Each row is a point on a landscape with many peaks, with its height.
A climber steps from a point to the highest of its 2 nearest points, and stops where none of them is higher. Distance is the straight distance between rows; heights are no part of it.
J_235: [  4  12  -4   3  16   5  -6  -3   6  -1   8  -6   3   1   3  -4   4  -6
   9   6  13  -5 -16   3  -9   6 -19  -9  -5]  h=3.85
J_917: [ -3 -16  -4   7 -17  -8  16  13  25  -2  -9 -16  -3  13  -4  12  -5  -4
  22   3   4 -11   0 -20  -8   2 -10   3 -13]  h=6.50
J_715: [ -8   8  21  -2 -28  27   5 -25 -29  12 -18   2   6 -11  20   2  24  19
 -18 -16  18 -14   8  14   5  -1   8 -17   3]  h=0.83
J_106: [ 17   5   1  -7  -1  18  -6   8  -4  -7 -18 -11  10  20 -14  -4  -5  -4
   8  17 -34  18   8  19  -1   3  37  15   3]  h=2.32
J_938: [-16  20  31  -8 -25 -25   8 -21 -21  23   3   9  -5  -6   8 -18   4   1
  10 -14  19 -13  -6   7  -2  30   5 -11  14]  h=2.63
J_567: [  5  -5  -8  -7   0  -5   6  11  20   4   0 -12   9  12 -10  10 -17 -12
  31  29 -13  -4  15  -6 -11   5   1   7 -22]  h=5.98
J_665: [-16  -2 -17  23 -18 -38   4  -6  14 -25  -4   2   3   1 -12  30  -9 -13
   5  16   2  25  13  15   0   5  14  18   2]  h=6.05
J_876: [ -7  10  -5  -8  -6 -28  -8   1   9  -9   6 -13  22   8  -4   3 -14 -20
  -1  14  -6  13 -14  13   1  19  -2   7  -7]  h=4.07
J_505: [-17   1  16 -17 -41   6   7  10   9  27 -13 -17  -9   6   8  18  -5   5
 -26 -15  11 -18 -18   1  13  14 -12 -19   8]  h=3.06
J_924: [ -2   5   9   5 -13 -27   0   8   6  -5  -5 -16   7   9   3 -15   9 -14
   7   0   9  -4 -26   4   4  31  10   2  15]  h=7.79
J_529: [ -3   0   9   8 -37 -11  13   9  22  -6 -14 -13  29  15  -3   3   2  -9
   9   7  -8   5  -6 -24  13   3  13   9 -15]  h=1.13
J_836: [  0   6 -11  -9  -3 -26  -1   3  18 -16   5 -12  -1  11 -20  17 -19 -21
  -1  18 -12   4   2  22  -5   9  -5   8   0]  h=3.86
J_232: [ 13   5  -4 -22  15   5  -1   1  -7   4   3  -3   0  15 -20 -11  -5  16
   1  13 -23   2   9  14 -17  19   6   9 -14]  h=2.81
J_350: [ 11  16   6 -10  23  23  -5   4 -12  25  12  -3 -12  11  -4 -34  -6   6
   0  15  -4 -11   3  25 -20   7  14   1  -5]  h=4.20
J_166: [  2 -13  -6  -9  12  13  -5   4  -2  -4  -1   5   7 -13  -1   4   4  16
  -3  -5 -16  12   1  -7  -9 -17 -11 -10  -3]  h=5.01
J_754: [ -3 -26 -20  27  -2   2  -2   4  17 -23 -23   5   5 -16   9  17  12   3
  18   4   0  21  -5 -22   4 -19  10  -8  16]  h=3.16
J_785: [ -6   0  -6 -18 -16  13  13  19   1  -7  -6   3 -19  -5 -17  -6 -21  -9
  -2  18 -43   5  14   5   4 -20  20   7   0]  h=3.47
J_814: [ -4   1   0  -7  -4  33  12  -8   5  16   9   9   4  -9   5  11  14  14
 -33  -8  12 -23  11 -19   6 -16  -8 -17 -20]  h=2.07
J_219: [-12   7   2 -19 -40 -19 -10  -1 -13  20 -22  14  -2 -16  11   2  12  -7
   2 -21   0  -9 -18  18  21   3  -6  -8  24]  h=1.07
J_520: [ -1   8   8 -14   2   9   1   3  -2  16   4 -14  10  12 -12 -20   0  15
  -7   6 -13   6 -10   9 -16  25   1  -6 -14]  h=3.05
J_873: [ -7   9 -11  15  10 -28  -7  -8  -8   3  20  26   4 -12   0  28  11   7
 -10   7  13  17  11  -2   8 -27 -18   4 -14]  h=5.86
J_744: [-15   0  13   1 -28  -7   0   4  21  11  -2  -6  11  -1   3  -1   1 -16
 -19  -1  18 -15 -33   0  12  15 -13 -27   4]  h=6.56
J_925: [-21 -14 -17  22 -20 -35 -14  11  33  -7   3   0   9   9   0  19 -13  -8
  -5  19   7  17   1  -9   7   2   0  12 -18]  h=7.06
J_537: [  3   3  -2 -12 -12   0  15  20   4   5 -20 -25 -24  23  -8   4   6  -9
  16   7   1 -22  -9   1 -11   9   4   0  16]  h=4.76
J_932: [-10   7  10  15  -4  35  -9 -14  -6  -6  -8 -10 -12 -10  28  12  12  -2
  -4 -30  20  -3   4   3   5  -4   0 -14  24]  h=1.83
J_780: [  5   1  -7   6  11   4   4  26   9 -13  -7 -23  -9  24 -11 -15   3 -12
  -2  -2 -13  -8 -14   4  -6 -13  18   2  20]  h=1.68
J_469: [ -6 -26 -15  18  -2  -5 -13   1  14 -17 -19   3  22 -30  11  16   6   4
   5   6   3   9 -11 -11  13  -6  -8  -6  13]  h=3.43
J_227: [  5   6  25  -2 -25   7   5 -31 -26  11  -9  15  21  -3  16 -11  21   1
  -8  -2  33 -22  14  -8  17  -8   3 -24  -8]  h=0.52
J_115: [  2  13   9  12  20  23 -16  -8  -6  -4  22   7  -5   4  12 -12  -1  -1
   0 -25   2  12   9 -10  -6 -10   1  -6   6]  h=2.34
J_804: [ -9   9   9   5 -16  12  -9 -14 -12  -1 -14  -4  -3  -9  22   9  17  -6
  -6 -24  22 -11 -16   8  14   1  -9 -14  26]  h=1.52
J_382: [  5  10  12   8 -10   1   9 -29 -23  -1  -5  10  14  11  15   2  30   0
  -1  -1  31 -23  12 -17  26 -17   2 -14 -18]  h=0.40
J_798: [-22  -5 -12  31 -28 -22   2  10  33 -13  -2  -5  15   5  -5  24 -14 -18
   8  21  -1  16  -1  -6  17   1  18  22 -25]  h=7.43
J_328: [  2  10  30  12   7  41   9 -21 -23  18   4  -9   2  11  28  -9  -2  10
  22  -2  24   9   7  10   8  12  13 -24   2]  h=2.60
J_886: [  1  -8  -6 -11  13  31  21  -4   7  13   5  -8 -11 -32   5  -6   1  13
 -10 -14  -7 -36   4  -2  -7   7  -6  -3   5]  h=4.51
J_244: [  4 -11   9  -1   5   4 -18   1  -2 -18  -9 -12  23  17   6  -8   1   1
  -2 -18 -14  20  12  -2  -6  28  31  19   6]  h=1.51
J_458: [  7   4  18  -7   9   7  -3  10  -8  14 -13 -20  -1  28  -6 -18   8  10
   7  11   1   0  -7  16 -23  31  32   7  17]  h=3.73
J_274: [  1  -5 -14 -16  23   5   4   4  -2  -5  15  21 -13 -15  -7  -7 -13   9
  -5  -5 -16  -1   8  -7   1 -20 -13   2 -11]  h=5.46
J_564: [  7  -4   9 -12  -1   6  -3  15  -6  10 -17 -15  14  19  -8  -8  -2   2
  18  26 -15   4 -14   7 -15  18  22  -9   6]  h=4.05
J_479: [-14  -7 -19   4   7  -1  -1  15  20 -16   2   0 -18  -6  -9  -1 -11 -12
 -12   5 -19  14 -11   1   5 -23  -1  -9   8]  h=2.03
J_182: [-10  12  31  -4 -37  12  -9 -25 -28  17  -9   7  14  -6  11 -21  16   4
 -12  -5  23 -15   7   7   3  -2  11 -23   0]  h=0.64
J_175: [ -3 -18  14  -3 -24 -21  -4   0   3  27   2  10  25  -6   7  -2  -3   5
   1   4  20 -15  -9 -10   1   7 -26  -9 -25]  h=0.59
J_957: [ -1   7  26   0  -3  -6   1  10 -14  13 -17 -20  -1  21   0  -8   7   1
  13  -2  11  -1 -16   7  -8  35  22  -2  27]  h=3.45
J_120: [  9 -20  11  -2  11  34  -7  14 -10  -2  -5   1 -23   4  -5 -33  -5  16
  -1  -1 -18   8   8   7 -12 -15   9   8  11]  h=2.92
J_6: [-16 -13 -11  15 -15 -19  -8   8  18 -12   1  -2  17   4  -3  10  -1  -3
   0   8  -5  18  -7 -18  -1 -10 -10   1  -9]  h=6.66
J_525: [  3  14  16   7  19  33 -11  -5 -11   7   3 -11   7   0  15  -6  -3  -8
   5  -8   8  13 -16  15   1   4  -2 -17  11]  h=3.15
J_945: [  4  -9   3  -6 -17  -3   4   3   3  -1 -16 -11  24  14  -5  -4   4   5
  28  12  -7   6   3 -11 -14  16  -1  11 -24]  h=0.85
J_531: [ 20  -2   0 -15   8  11 -10   3 -15  -3  -4  -1 -10  17 -17 -10 -16   2
  15  17 -31  11  21  23  -7   1  22  11  -1]  h=2.55
J_978: [  4   1  20   3 -10  -3 -43  -7 -17   2  12  11  25   1  10 -12   3  -5
 -11 -21   7  17   6  -5   8   8  -1  -5   6]  h=0.75
J_496: [ -3 -10 -21  15  28  -2  -4   2   7  -5  16  31 -18 -36  14  -2   7   6
   1  -6   8  10   6 -16   1 -26  -5 -16   3]  h=2.53
J_732: [ -2   4   7  -8 -23  24  17 -11  -1  24   7   2 -10  14  -3   5  16  29
 -34 -14  19 -25   9 -13   0  -1 -14  -7 -23]  h=2.30
J_212: [  4 -18 -15  24  -3  -3   1   5  15 -19 -21 -12   0   0   4   4   8  -4
  -7   5  16  -2 -35  -6  18   1  -6   2  18]  h=1.50
J_296: [ -7  14  -3  -4  10  17   7  -1   1   4  33   3  -8   6  -3 -16 -10  -1
 -23  -1 -12  -9  -2   3  -9 -13  -8  -7 -19]  h=3.65
J_264: [ -1  -5  -1  -7 -13 -18 -17  -7 -20  -7   2  17  11   0 -11  17   1  19
 -11  -5  -8  28  20  -5 -10 -13  -5  -4  -5]  h=1.01
J_253: [  1  10 -20  24  13  23 -20 -18  14 -20  -1   5  -8 -21  14   8   0  -8
 -12  -7   9  18 -14  10  12 -15  -5 -15  15]  h=2.95
J_959: [  4  22  -2  -3  19  10 -12  -6 -12  -2  13  -9  -4   2   0  -2  -6 -10
  -2   2  -8  17 -11  30  -1  -3  -6 -11   6]  h=3.42
J_851: [  9  -1   0  -4  -4  -2  14  21   7   6 -20 -22   4  23 -11  -1   6 -11
  16  24  -4 -11 -21   3  -4  15  18  -6  10]  h=4.35
J_456: [  0   6  15   7  -6 -22 -19  -3   3  -2   1   1  19  -2   2 -17   4 -15
   0  -3   9  15 -29  13  12  20   4  -6   7]  h=7.26
J_272: [ -2   1  12   9 -13 -10 -23  -5 -12   2   1   0  21   5   9 -14  15   2
  -9 -13  11   5  -4 -10  -8   9 -10  -4   2]  h=0.90
J_63: [-12 -15   7  10 -31 -26   8  10  18   5 -12 -19   9  12   5   7  -5 -10
  21   1  15 -16  -3  -9  -4  20  -6   7  -6]  h=7.02
J_907: [ -7   1  -5   2   1 -37 -15  -2   8  -7  12   0  30  -2   4   6  -7  -6
  -7   7  12   5  -6   1  -3  17 -13  11 -20]  h=4.33
J_678: [  4  -9 -27  18  17   1 -15  -6  16 -17  -9  -3 -16 -13   5   7  -6  -6
   4  22   9  15 -26  13   7  -7 -15   6   7]  h=3.38
J_414: [  9  -2  -1  12  26  11 -25   2   1 -10   4  -5  -7   2   7  -2  -2  -9
  10 -11  -2  11   3  -3  -6  -4 -10  -2  17]  h=2.13
J_884: [ -3  -1 -21  18  19  -1  -6  -4  14 -11   9   6  -6  -8   4   7  -5  -7
   8  16  15   4 -14   1  -3 -13 -27   5  -8]  h=3.59
J_17: [ -9  -2 -28  24   5   6 -13 -15  24 -14  -7   2  -5 -16  10   6   5  -2
 -18   6  18  11 -31  -3  13  -6  -9   1   3]  h=3.17
J_77: [ 12   6   7  -2  20  15  10  -2  -5   8  17  29 -15  -4 -14 -27  21  28
 -20 -10  -7  -2   3 -21  17 -15   3  20 -24]  h=4.64
J_717: [  3  -2  -5 -20  -4  -5  11   8  -1  -2   5   9 -12   4 -22  -8 -23   0
   5  18 -34   5  26   5  -2  -8   2  12 -17]  h=3.71
J_900: [ -2  10 -17  20  -9 -25   5  -5  12 -30 -12  -4   6   3  -9  27  -7 -26
  13  12  -2  23  14  12  13   5  32  32   3]  h=6.40
J_190: [  3  13   6   5  11  18   4 -17 -13  -1  20  14   2   7   7 -13  16  12
  -9 -16   6  -4   9 -16  -2 -12   1  -3 -14]  h=2.59
J_250: [  2   0   5  -2 -25 -10   9   7  14  -1 -21 -15  24  16  -4  -8   9 -10
  24  11  -7   2  -4 -10   0  27  21  11  -6]  h=1.00
J_495: [ 14  24  -2  -1  39  -7   3  -2 -11  -2  26  14 -11   1   0 -13  -4  -8
   6  -3  -2  -5  14  -4   4  -5   0  23 -12]  h=3.33
J_680: [ 18  12 -16 -14  24 -19  -8  -1  -6  -3  15   5  -6  10 -10  -2 -16 -14
  11  16 -13  -7  14  14 -13   4  -3  13  -5]  h=5.12
J_431: [-13  10  16 -15 -40   8   3  -9  -7  32   0  -2  -5  12   2   3   8  18
 -26 -14  20 -18   0   0   3  15 -17 -10 -18]  h=2.54
J_885: [ -4  -6 -10 -18  -2 -29  18  -2   5  -6  12  -2   3   9 -21  30 -18  -2
  -2   2 -12   3  28   4 -13  10  -6  21 -20]  h=5.44
J_60: [ 10   2   2 -25   7 -18   7   8 -23  -4   9   7 -26   1 -21 -11 -23   1
 -11  13 -24  -9  30  16  -7  -6   4  15   1]  h=3.97
J_208: [  2   2   8   3   1  17   1  15  -3   1  -5 -25   0  13   0 -10  11   3
  -7  -6  -7   0 -21   5 -13  -2  10  -5  17]  h=1.46
J_861: [  4  -7   1 -13  11 -31  30  -6 -13 -11  10  20 -17  -8 -21  11 -12  -6
   6   8 -11  -3  47   0  -8   4  18  27  -1]  h=4.62
J_565: [-12   2  18  -4 -26 -17   5 -11  -5  29   1  15  11 -19  14  -5   6  -4
   7   1  29 -21 -18  -1   5  12 -21 -18  -3]  h=0.74
J_379: [ -3  11  36   0 -13 -10  -7  -9 -19  14  -4  -4  -2   3  12 -16   4  -7
  19 -18  20  -1 -11   6   1  35  -1  -6  22]  h=2.86
J_180: [  1  -4   4  12  18  15 -19  19  -4 -11  10   0 -25   4   2 -18  -8   1
  -6 -16 -17  20  10  -2  -6 -16  18   0  23]  h=2.61
J_625: [  4 -17 -12   5   9   1  10  16  10  -8  -5   2 -24  -6   1 -12  -7  -9
  23   4  -3 -10  11 -18 -13 -16  -5   2  11]  h=2.67
J_534: [ -3   1  -1   1  20   7 -15  20 -14 -15  11  13 -37 -16   7 -20 -23 -12
  -2   0 -15  11  10   4   6 -18   6   1  21]  h=2.36
J_839: [  5  -5 -12 -14   7   2   6   3  10  10   7   0  14  -9  -5  18 -15   6
   3   9 -10   6  -7   2   2  -5 -27 -11 -20]  h=1.56
J_463: [  0 -10   5  17   6   9  -9  21   7  -9   0 -12  -5  21  -2  -7   7   3
  -6 -23 -22  23   8 -15  -1 -10  29   3  29]  h=2.33
J_857: [ 10  15  18   9  20  24  20 -18 -15  -3  22   6 -14  12   5 -26  14   8
  -3 -19   2  -9  13  -5   8 -17  15   8 -16]  h=2.83
J_31: [  8   2  -3  -6  10  -9 -17   6  -1 -17  -2 -13  17  15  -5  -3  -3  -6
   4  -1 -14  15   4   3 -13  12  17  13   2]  h=1.28
J_82: [  7  13  -7  -6   9 -12  -7  -2  -1 -13   7  -9 -13   9 -16   7 -15 -17
  -6  11 -10  12  -4  39  -1   4   3   3  15]  h=3.66
J_882: [ -3  -1  -1   5  -1 -11  -9  -4   1  -5   6  -2  15   9   2  -8  12   5
  -2 -12  -1  -2   5 -17 -23  14  -1  10  -3]  h=1.06
J_146: [ 13  -3   1  -6  12 -26  19 -11 -20  -6  19  17 -13  -7 -22  25 -11   5
   8  -4 -10   6  18   5  -7 -19 -17  12   6]  h=1.27
J_377: [ 14  -9 -11  14  23  12 -21   7  16 -11 -12  -3  -9   7   3   5  -5 -16
  17   0   2  10 -11   2  16  -5  -2  -4  28]  h=1.91
J_112: [ 17  24   6 -13  30  18  -6  -6 -23  18  23   4  -5  10  -6 -12  -8   7
   3   7  -8   5   3  29  -7   6  13   5  -9]  h=4.49
J_61: [ -8   2   0  -4 -25 -19  16  10  11  -7 -20 -23  -7  25  -7  13  11  -4
   9  -6  -6 -10  -2 -10  -7  18   2  13  11]  h=5.29
J_217: [ -8   7  12  -7 -14  33  15 -20 -16  20  -8  -3   7  -9  10   2  16  25
 -15  -6  16 -17  -8   3  -3   9  -7 -22  -5]  h=1.05
J_411: [  7  -5   1  -9   3 -26   8  -9 -15  -5  12  20  -4   2 -22  19   1  19
  -6  -7 -20  22  32  -4 -12  -9  -1  13 -10]  h=1.14
J_13: [ -5  -6 -14 -21   4 -19   8  -2  10 -11   1   2  21  10  -8  12  -8   7
   0   6 -17   5  20   0 -16  21   7  23 -27]  h=5.07
J_5: [  8  10  19   4  17  39  21 -27 -20   8   1  -3   2   5  20  -1   6  17
  14 -12  22  -8   5  -1  11  -2   8 -18  -5]  h=2.35
J_718: [ 11   4   7 -14  20 -38  22  -2 -17  -1  17  27 -25 -12 -22   0  -5  12
  -2  -5 -18   1  34  -3   9  -3  15  38  -5]  h=4.98
J_677: [-12  10  14   0 -11  25   5   0  -4  14  -4 -19   2  -1   7  -4  16  10
 -12  -8   7  -8 -19   5 -12   4  -4 -17   5]  h=1.25
J_481: [ -5   9  22  13  12  48  -4  -7  -4  21   3 -22   1   6  25  -2  -8  -5
  11  -5  20  15   2  19  10   9  10 -18  15]  h=2.88
J_294: [ 17  -8   2  -7  10  24 -10  14  -6  -6 -17 -12   6  13  -6   1  -5  -4
  13   5 -26  16  -7  11   1 -12  17   0  17]  h=2.09
J_858: [  9  -3  -9  -1  17   8  24   2   7  14   6  -1 -12  -8   4   9   6   3
  11  -7  17 -32   1 -12  -7  -9 -29  -4  -8]  h=5.27
J_695: [ 14  24  -3   6  28  -2   2 -13  -2  -6  24   5   7   7   4  -5   1  -5
  13   4  14  -2   0   2   2   4 -10   2 -19]  h=3.60
J_247: [-10 -12  -7  -5 -34 -11  13  12  11   3 -21 -15  -9  11   0  26   1   4
  13 -16   0 -16  -3 -11  -1   4 -21   6   3]  h=5.89
J_129: [  0 -13 -11  19  22   4 -11  -3   3  -8  -1  14 -12 -21  12   6  10   6
  15 -15  18   7   5 -21  -9 -17 -13  -8  18]  h=2.31
J_135: [ -4 -15  -2 -16   2  19  -1  18 -10  -5  -5   7 -19  -3 -12 -26 -19   7
  -1  12 -34   2   9  -4  -5 -17   8   8   4]  h=3.21
J_787: [-17  -2   9 -10 -36 -24   1  -3  -2  19 -18   2  -1 -12  10   9  10  -5
   4  -9  23 -18 -18   4   8  10 -18  -5  13]  h=0.88
J_454: [ -9  -6  -1 -15 -23  12  11   1  12  22 -17 -10  -3  -7  11  28   3   6
 -14 -13   7 -24 -10   0   2  14 -15 -16   6]  h=3.37
J_88: [ 19  -9  -6 -19  29  28   3   4 -16   8   3  15 -10 -18  -2 -22 -11  16
   0   9 -15 -13  -2  12   1 -12  -5   7  -8]  h=4.60
J_933: [ 10  -9  -3  16   9   5  -2  12   7 -19 -17 -13  -7   8   3   2  12  -8
  11  -6   6  -2 -25  -2  11  -3   0  -5  33]  h=1.69
J_252: [ -6  29  -2 -12   6   5   1 -12  -5   2  31   0   9  10  -6 -10  -3   5
 -29  -6  -8   8   7  13 -16   3   4   5 -22]  h=3.44
J_519: [  4   8  -9 -11  13  21  18  -4  -6  13  -5  -8 -16 -11   7  11   4   6
  12  -9  16 -28  -6   6  -9   7 -21 -10   6]  h=4.71
J_357: [ -2  -8  -7  20 -24 -29   6  10  23 -20  -9 -10  24  14  -3   2   2 -17
   6  10   0   8 -17 -15  21   5  16  12  -3]  h=1.24
J_877: [ -2  16   2   6  13 -34  16 -12 -12   8  28  32 -15 -13 -16  28   6   2
 -13  -3   6  13  13   1  14 -29  -6  10  -8]  h=5.58
J_789: [ 14 -15  -7 -11  28  29  18   2  -5  10  -3   4 -12 -19  -1 -13   3  17
   0  -5  -5 -25  -1 -12  -4  -8 -13   5  -6]  h=5.18
J_659: [  3  -2   5 -18  -1 -17   7   1 -20 -19   2   9 -28   0 -17  -4 -20 -13
   1  12 -24  -4  51  10 -10   3  20  24  10]  h=4.27
J_690: [ -2 -16 -15  19  -3  -3 -28  -6  13  -1 -15  11  24 -43  15  12  14   0
 -19   7  18  -8  -5  -7  11  -5 -11  -9  16]  h=3.80
J_855: [-11  15  17 -11 -36  -4  -9 -19 -25  14 -17   4  -3 -14  18   1  16   3
   1 -29  13  -9 -10  13  15   6  -8 -13  18]  h=1.26
J_445: [  2  -5 -14   9   6   2   7  22  21 -22  -5  -3  -7  12 -12  -4  -3 -16
   8  12 -16   8  -9  -6   5 -23  16  -3  15]  h=1.87
J_315: [  4  -1 -10   7  11  11   2  -5   4  -2 -14 -12  -8 -12  10   7   3  -6
  16   5  20 -17 -21   5  -5  10 -17 -13  15]  h=4.18
J_562: [ -2 -19 -19  18   7   2   8  17  18 -17 -16   8 -18 -18   6   2  -1  -8
  29   7  -9   8   2 -16  -4 -21  11  -6  17]  h=2.90
J_686: [  0 -11   7   9  -3  12 -16  10   1  -8  -6  -7  -2  22  -5 -19  18  19
  -7 -23 -14  15  11 -11 -19   6  23  14  12]  h=2.06
J_823: [  4 -19   0   5   6  25   1   8  -9  -5 -17  -3 -22   5  -6 -14   9  15
   6 -19 -16  -2   4  -9 -16  -8   2   1  23]  h=2.58
J_346: [  2   1  23  -8  -2 -14  -3  -1 -14   9  -7  -8  10   8   8 -16   4   0
  15 -11  14  -3  -1  -2 -13  52  11   6  14]  h=3.13
J_967: [  7 -11 -14  -6  22   7  13   7  10   7   9   6  -7 -20   1   1  -5   3
   7  -2  -4 -16  -4 -17  -1 -20 -18   0 -10]  h=5.76
J_211: [-11  -6 -13  12   1 -19 -11   5   4  -2  14  15  15  -6  -2  16   0  10
  -6   8  10  12   4 -15  -3 -16 -23   0 -17]  h=6.22
J_366: [  0  -6   5 -11   5  27  10   4  14  24  16   9  -3   1  -3   1  -7  21
 -30 -13  -1 -12   1 -17  -3 -11 -18 -13 -31]  h=1.88
J_696: [  1 -18   4  -2 -18 -22  -2   6   2   8  -1   0  33   2   0   0  -5  12
  14  13  -1   1  -5 -13  -2   9 -14   3 -25]  h=0.69
J_20: [-27  17  13 -24 -43   2   7  -8  -9  37 -13   1 -10  -2  11   6   1  12
 -24 -13  12  -9 -12  18  11  13  -6 -17   0]  h=2.79
J_338: [ 10  27   8   5  30   6  14 -11  -9  -6  25  20 -14  -6   7 -24   6  -2
   3  -5  -2  -5   7 -14  18 -26  12  11 -21]  h=3.08
J_169: [  2  -7   2  -8  -5   7 -17  -5 -14  -2  -6   7  27 -16   6   9   5  11
  -7  -7  -6  16 -10  -2   2  -6 -16 -14  -5]  h=4.63
J_191: [ -4  -9 -13  -5   3  18  17  -3  21  16  -2 -11   1 -26   6  19   0   7
 -17 -10   7 -34   4  -9  -5  15 -15 -19   2]  h=3.88
J_869: [  3  11  13  -3  -6 -11 -27 -17 -24  -6  15  10  20   0   0  10  -4   7
 -20 -15  -6  26  17   4   2   2  -3   2   0]  h=0.87
J_827: [  2   3 -26  26  -7 -14   5   9  27 -24  -9  -4   4  14 -11   8  -5 -23
  19  26  -5  17   0  -4  13  -7  23  22  -5]  h=6.89
J_356: [  0   1   0   7  -2   4   6 -28  -8  -2 -11  10  24 -18  12  10  20  -4
 -10  11  44 -29  16 -16  29 -25   6 -20 -19]  h=0.24
J_313: [ 10   6  -9 -14  13 -16   6  -5  -7  -3  13   5   0  -7 -20  22 -17   2
   7   5  -9   7  -1  11  -3 -14 -28  -1 -10]  h=1.41
J_255: [ -3  -7 -15  14  -7 -10   3  16  28 -12 -10 -11   4  16  -8   6 -10 -21
  26  23  -6   3  -5  -9  -1   0   0  10 -11]  h=6.44
J_224: [ -7  -1  -6  17 -10   7 -10 -27   3  -5 -11  18  20 -41  17   2  14  -5
 -18  13  46 -26  16  -9  24 -11  -5 -18  -6]  h=0.09
J_361: [ 23  22  -2 -27  36  -7  -4  -6 -19   8  20   4  -8   8  -9  -2 -10  -6
   1   8  -5  -5  15  26  -9  13   5  13  -5]  h=4.81
J_11: [  4   1   3  -9  22  -9  13  12  -3   8  20  25 -18  -6 -12 -16   1  16
  -5  -6 -11  -4   4 -25   9 -14 -10  16 -23]  h=5.03
J_344: [ 17  -7 -19 -15  16 -13   4  13   2   0   5   7  -6  12  -7  -8 -14 -11
  26  28 -14 -12  19   1  -9  -4   2  14 -20]  h=5.51
J_251: [  3 -13  -8 -13   3   3   2   8  14  17  15   9  -2   1  -1  18 -13  10
 -19  -2  -9  -3   2 -15   3 -17 -24  -1 -25]  h=1.72
J_174: [ 23 -17  -1 -12  22  31 -21  11  -7   7 -13   3 -13   8   1  -4 -13 -10
  18  11 -24   6   4  18   1 -11  18  -5  21]  h=1.85
J_760: [ -7   0 -20  -2   7 -10  -5  17   4 -17   5  10 -38 -21  -4 -16 -23 -15
 -11  16 -17   4  -1   7   9 -21  -5  -1  16]  h=2.17
J_243: [ -2  -2   2   7   8  26  -5  -2 -11   0  -2  -4 -20  -6  13   5  14   9
   1 -28   2  -5   2 -12 -13  -7  -6  -6  22]  h=2.22
J_110: [-11  13   3 -10   1   8  -5   3   2   5  19 -18  10  11  -5  -9  -4   2
 -29  -1 -13  11 -12  20 -16  10   7  -1  -8]  h=3.26
J_638: [  0  13   3 -11  18  32  17   2  -3  15  18  -5 -14   1   1 -29  -6  -1
  -9   9  -5 -21  -7  10 -13  -8  -2  -6 -14]  h=3.89
J_920: [ -7  -9   8   7 -32 -35  17   8  16   2 -17 -15   6  12   0  -2   9 -16
  12  -5  11 -12 -25   0  16  20   6   7  13]  h=7.63
J_347: [  6 -11 -14  27  -9 -14   4   5  15 -22 -20  -6  15   5  -2  -3   0  -9
   0  17   5  12 -30  -4  32  -6   9   3   6]  h=1.37
J_589: [-15  -9 -16  -2   8 -34  -8   0   6 -17   0  -1  30   0   2  17  -7  -4
   5   8   3  14  13   3 -14  15   9  23 -11]  h=4.67
J_2: [ -9   1  12  -2 -21  12  -1   1  19  18   5  -5  15  -4  10  11  -7  -5
 -26  -1  18 -14 -17  -5   1   6 -17 -29 -16]  h=6.21
J_430: [  2 -12  17   2 -14   6  -6   2  -5  -9 -19 -22   9  25  -3 -18  15  20
   1 -20 -11  11   4   4  -9  24  31  21  12]  h=1.80
J_702: [-14  11  20   7 -21  -7  -6  -4   1   3   0  -5  13  -1   8 -21  10 -15
 -10  -3  17  -2 -32   6   5  11  -3 -24  10]  h=6.88
J_193: [ -3  -2 -30  18  22   4 -17  -5  15 -14   3  19 -19 -33  15  11   2  -3
 -10  -5   5  20  -7  -3   3 -17  -7 -16  13]  h=2.75
J_21: [  0   3  -1  -8  15 -38  17   2  -8   9  26  26 -23 -12 -19  10  -1  12
 -14  -4 -16  13  17 -10  13 -19   0  25 -16]  h=5.30
J_108: [ -1  -9  -5   4   7   8 -23 -10  -4  -5  -4  13  31 -36  18  11  10   6
 -13  -2   9  -2   7 -12   2  -9 -14 -19   7]  h=4.19
J_591: [-11  -6  -7   8 -19 -32  14  -9   8 -18   4  -4   0   3 -23  35 -17  -9
   3  11  -3  12  23  16 -13   0  -8  14  -8]  h=5.75

For each start below, name the point where the climber stops.
J_129 -> J_967
J_696 -> J_967
J_175 -> J_798
J_356 -> J_180
J_120 -> J_798
J_458 -> J_924
J_414 -> J_967
J_978 -> J_180
J_106 -> J_827
J_496 -> J_967
